Each scene shows the same named points in several views. A view is turned or mirrored, shifted and resized as a whole, has a little noise and may leave points out.
In the rows, 128 means zero.

Scene 1
View 1
Mogu: [152 130 103 140  91 119 136 127 102 140 112 132 136 130 153 103 139 145
 136 131 126 135 115 122 172 141 151 156 127 116 109 163 112 131]
kuza: [161 122  98 162 108 114 150 111 116 122 132 146 108 113 179  81 165 173
 132 147 112 126 108 129 161 140 142 169 125 109  92 175 118 124]
kifi: [160 153 109 113 139 125 177 129 119 126 107 114 155 140  91 170 108 155
 127 100 129 126 137 129 136 109 149 163 102 128 131 158 140  87]
moz: [139 117  86 153  78 131 154 127 110 135 126 110 112 147 153 112 131 117
 141 125 113 117 115 114 158 128 126 164 127 128 116 138 111 126]
zuzig: [161 147 117 124 114 114 135 133 101 139  98 147 164 118 133 118 130 168
 130 123 137 147 122 129 171 144 166 148 121 112 113 177 120 124]
dutuf: [146 128 103 142  77 121 127 131  98 142 108 131 140 133 157  99 134 134
 140 127 127 137 112 116 178 147 149 150 130 117 114 157 104 141]
vub: [149 112  84 170  92 121 155 112 115 122 139 131  93 126 183  80 161 151
 136 145 104 116 106 122 157 134 130 173 128 117  92 158 115 123]
tuda: [157 134  94 137 130 124 188 119 127 116 127 113 120 139 120 144 127 154
 128 114 113 112 128 131 131 106 133 173 105 128 117 152 140  86]
Geb: [153 115  77 162 128 130 213 106 141 104 151  97  80 147 135 141 138 145
 129 120  93  90 123 129 109  87 106 191 100 138 109 136 146  74]
kozu: [144 128 101 141  82 123 135 132 102 140 112 128 137 134 151 103 134 134
 140 125 123 134 114 116 174 141 147 154 129 117 113 157 108 135]
tes: [153 114  92 168  83 117 137 114 109 127 132 145 103 116 193  64 166 157
 138 153 109 128 102 123 172 147 140 169 135 108  90 167 108 141]
gogad: [155 122  91 154 115 121 173 114 125 118 133 127 106 128 154 112 147 160
 131 130 106 114 117 131 143 118 132 174 115 119 102 157 132 106]
Peliz: [132 119  85 148  71 131 147 134 103 140 122 102 122 153 148 116 121 105
 144 119 116 119 114 110 163 128 129 161 127 131 121 134 107 129]
lali: [158 137  93 133 136 127 195 121 131 114 124 108 123 141 110 158 119 153
 126 108 117 111 133 131 124 100 131 174  98 131 120 150 144  79]
Kat: [157 140 111 130 109 119 146 129 106 135 107 132 149 128 134 122 130 158
 133 121 129 136 122 126 163 135 154 157 120 116 115 167 121 118]
kuzoz: [166 167 126  94 142 119 159 140 110 137  87 127 191 133  81 176  98 161
 124  93 145 144 142 133 149 121 168 151 102 123 136 170 137  94]
neten: [172 159 116 110 153 117 176 128 122 122 102 131 164 124  93 165 115 178
 121 101 135 133 137 139 139 115 160 164 101 120 124 173 143  85]
kof: [137 122  89 147  79 131 150 130 107 138 121 108 122 151 147 118 124 115
 140 121 117 120 116 113 158 129 130 161 125 128 119 137 112 124]
muvi: [153 140 109 132  97 120 141 132 102 138 105 132 148 130 139 116 130 148
 133 122 131 138 118 122 168 139 155 154 123 117 115 164 115 125]
Vor: [163 144 111 128 124 118 157 127 116 126 110 136 147 125 129 130 130 169
 129 119 127 133 126 131 152 129 155 162 113 117 113 170 129 108]
tosus: [147 132  94 134 109 130 172 127 116 130 118 105 131 150 118 148 115 130
 134 109 119 115 126 123 141 112 134 167 110 134 126 141 129 101]
View 2
zuzig: [ 95 161 125 124 109 140 144 120 162 137 133 104 123 172  99 138 152  89
  97 157 148 107 122 208 113 137 156 133 112 149 189 145  56 176]
muvi: [100 165 136 134 116 142 142 116 170 136 151 109 132 164 109 149 158  91
 100 154 147 114 106 194 105 132 141 144 124 134 167 143  88 173]
Geb: [113 110 190 184  87 138 166 162 189 138 131  69 165 124 172 174 104 152
  81 149 198 166 111 123 132 145 135 156 183 169  58 165 193 127]
kuza: [ 78 191 166 119 116 158 156 135 189 133 144  61 137 162 136 141 113 113
 130 169 158 108  96 222 108  85 186 163 132 150 137 137  99 187]
tes: [ 75 214 182 117 136 165 156 131 197 126 171  62 142 156 142 144 114 110
 147 172 152 108  73 224  91  66 184 184 140 131 129 128 119 195]
moz: [105 171 166 152 135 145 147 120 184 129 186 110 155 137 139 157 156 105
 110 150 160 133  75 160  94 121 124 171 156 112 123 142 149 163]
kozu: [ 97 182 148 133 132 144 143 113 176 128 173 110 140 155 118 149 163  92
 115 153 144 115  88 190  95 118 139 158 131 116 162 135 101 175]
Mogu: [ 93 181 147 128 126 148 143 117 178 132 163  97 137 159 119 144 149  96
 115 160 148 113  93 199 102 114 148 158 131 129 158 136  96 176]
vub: [ 85 193 189 135 127 158 157 137 198 128 164  63 148 148 151 150 113 122
 133 163 165 125  76 198  99  83 171 182 153 134 107 136 140 177]
tuda: [115 115 155 165  88 133 153 147 175 142 122  90 147 143 138 160 125 126
  74 148 179 145 125 147 132 158 134 135 154 171 113 163 136 143]
Peliz: [111 173 157 152 139 139 140 112 180 126 195 124 150 136 134 156 176  96
 107 147 151 130  73 153  93 128 113 170 152  98 134 142 144 159]
Vor: [102 137 137 141  95 137 149 134 170 141 122  94 131 162 116 146 135 106
  88 153 161 123 127 187 124 147 148 131 126 163 158 152  86 163]
neten: [119  87 113 154  70 116 150 137 149 149  89 112 126 164 100 152 147 108
  49 141 173 132 162 159 147 197 130  98 125 192 169 170  73 141]
lali: [122  99 151 172  83 126 155 150 169 143 116  96 147 142 136 162 131 129
  63 145 183 152 129 134 138 175 125 128 155 173 112 165 141 131]
dutuf: [ 95 192 148 129 135 147 141 111 177 126 179 108 137 157 115 143 165  85
 117 156 141 111  82 197  90 112 143 164 128 114 166 133  98 183]
kof: [110 162 163 157 129 142 144 123 183 127 181 110 152 136 139 157 158 106
 105 146 159 137  79 154  98 129 122 169 154 113 124 146 154 157]
kuzoz: [123  97  96 146  79 115 142 123 145 147 101 138 119 171  86 146 175  91
  47 140 159 125 159 164 138 208 117  92 109 172 198 166  53 147]
View 3
muvi: [122 118 119 122 141 115 115 136 135 136 164 141 108 127 133 116 130 212
 125 133 108 102 128 143 124 157 116 162 146 100  95  95 137 168]
kof: [139 115  65 148 161 107 130 103 120 113 140 133 134 131 134 122 123 190
 129 126 136  92 138 141 153 141 101 185 138 101 142 119 143 146]
tosus: [138 102  94 149 179  85 105 113 143 139 140 142 143 134 134 109 112 189
 114 156 129  93 179 163 156 142 100 181 147 106 144  93 132 145]
zuzig: [113 118 146 112 135 120 102 152 139 152 171 150 101 131 132 116 132 220
 117 140  97 109 132 145 107 161 125 148 154  99  74  80 136 176]
tes: [121 137  73 133 125 162 113 121  98 145 126 153 108 138 106 171 146 215
 118  83 139  88  67  78  97 126 104 157 154  85  99 130 177 167]
Mogu: [124 122 101 125 136 127 123 130 120 127 157 140 108 128 129 126 135 210
 127 119 114 101 112 130 120 153 117 162 148  96  97 107 146 166]
dutuf: [123 126  97 121 130 126 136 130 115 114 166 131 102 124 140 125 142 211
 135 118 113 101 103 134 126 160 121 172 140  97  97 114 144 166]
kozu: [128 122  97 127 139 122 133 124 120 118 163 132 109 124 136 123 134 210
 134 121 117 101 111 135 131 155 117 172 141  94 103 114 143 161]
kuzoz: [120  96 178 117 173  73  75 156 179 170 177 153 120 133 140  82 110 209
 104 191  86 114 207 196 131 169 121 150 159 112  91  43 108 168]
neten: [122  97 163 131 181  85  56 146 171 189 150 166 135 144 124 103 108 206
  91 181 107 102 200 170 124 146 108 146 171 109 104  48 125 163]
vub: [129 129  63 144 142 142 112 108 102 137 118 151 124 138 109 162 137 203
 118  96 150  85  94  91 116 120  95 170 153  91 124 129 170 155]
moz: [138 116  63 150 157 112 136 105 116 113 141 130 132 130 133 125 126 191
 130 121 133  91 126 135 151 141 104 185 139  98 139 124 148 148]
kifi: [128  95 138 139 184  76  73 136 167 170 147 155 142 141 132  95 106 197
 100 182 114 100 203 177 143 145 104 161 160 110 122  61 123 154]
Vor: [122 110 131 128 156 109  84 138 144 162 148 156 122 138 124 121 123 213
 105 147 116 101 154 143 118 144 109 151 162  99 101  77 141 165]
tuda: [134 101 100 150 186  93  75 117 147 169 121 158 151 146 115 122 107 191
 100 155 138  86 180 144 138 126  90 168 164 106 141  83 140 147]
Kat: [120 113 126 124 148 113 102 140 141 147 157 149 114 131 130 119 127 209
 116 140 113 102 140 146 120 153 116 157 154 101  98  88 140 166]
Geb: [144 101  54 176 206  91  68  90 139 171  86 164 176 153 103 139 103 173
  91 146 171  72 181 126 150  98  64 180 170 105 186 102 152 129]
gogad: [130 115  83 147 164 122  88 113 125 160 119 157 140 143 108 145 122 201
 104 123 146  85 135 115 124 121  91 165 162  95 131 101 158 152]
Peliz: [139 117  66 145 154 105 143 104 118 100 152 125 127 125 141 114 128 191
 138 128 130  96 130 149 160 148 108 193 133 100 138 122 138 149]
View 4
moz: [133 144 122 156 244  76  98 122  85 116 127 120 144 170 123 125  43 153
 120 168 104 141 127 199 124 108  95 145 144 125 134 126  81 146]
Geb: [129 177  81 148 178  60  40  50  56 157 183 131  78 198 119 117  44 135
 186 201 110 135 115 226 152 118 108 173 214 156 121 125  40 147]
gogad: [130 137 119 132 194  82  74  84  68 151 128 137 124 168 116 120  83 129
 159 182 102 160 109 187 120 108  99 143 175 118 135 101  56 173]
kof: [132 147 123 149 237  76  97 117  88 115 134 123 135 172 124 123  45 156
 126 164 104 135 129 201 127 110  91 147 146 128 136 133  80 142]
tosus: [114 166 121 118 200  91  82  82  90 113 148 132  93 163 121 113  56 162
 151 147  96 133 131 203 136 129  92 157 144 133 149 171  86 143]
tes: [151 108 141 160 240  74 102 137  73 151  85 129 188 158 120 131  91 118
 117 194 109 183 103 166  94  89  94 118 161  91 127  53  63 189]
Vor: [112 134 145  92 176 111  82  73  85 130 115 149 108 141 117 112 110 146
 155 143  82 164 116 171 112 129  92 136 135  97 160 143  86 174]
kuza: [139 108 143 132 212  88  91 111  72 153  88 140 163 150 117 125 110 117
 137 183 100 181 103 161  97  99  93 120 159  88 139  70  69 196]
vub: [149 123 126 159 231  69  90 119  66 151 108 128 166 170 119 130  76 122
 132 197 114 170 104 184 109  93  99 130 176 109 125  66  56 177]
zuzig: [111 116 163  88 191 121 103  95  98 118  90 148 131 126 119 107 125 147
 135 130  81 170 119 154  97 123  85 122 112  82 167 137 101 183]
Kat: [117 129 148 101 197 112  94  91  94 123 107 141 125 138 116 110 103 145
 140 139  85 162 119 170 107 123  89 132 125  97 161 140  95 169]
kuzoz: [ 84 150 155  47 149 143  81  46 109 102 129 160  65 120 116  95 124 172
 167  95  64 147 136 170 120 155  82 142  98  97 187 216 118 159]
muvi: [117 129 147 112 208 104  97 100  92 122 109 140 126 143 120 113  94 146
 135 145  90 159 122 173 108 120  87 131 127 102 156 138  90 165]
lali: [106 170 109 102 162  95  55  45  78 136 165 144  66 166 117 108  74 152
 184 157  90 140 122 202 142 135  96 163 166 137 148 167  69 152]
dutuf: [133 113 156 140 253  95 125 145  99 106  86 125 172 144 122 123  78 151
  97 149  98 158 126 168 100 105  85 124 109  95 149 120 101 164]
Mogu: [130 117 149 128 225  99 107 118  91 120  95 136 154 144 120 120  92 144
 120 154  95 164 122 170 101 112  90 126 127  97 150 118  89 170]
kifi: [ 94 162 129  76 159 116  67  45  95 118 149 150  63 146 116 102  93 165
 177 128  81 137 131 188 131 144  89 156 135 120 168 192  93 151]

Which points are out of place in each view (at most two, in the order of its rows)? Write - if all are in place.
view 1: kuza, kof
view 2: neten
view 3: tes
view 4: muvi, dutuf
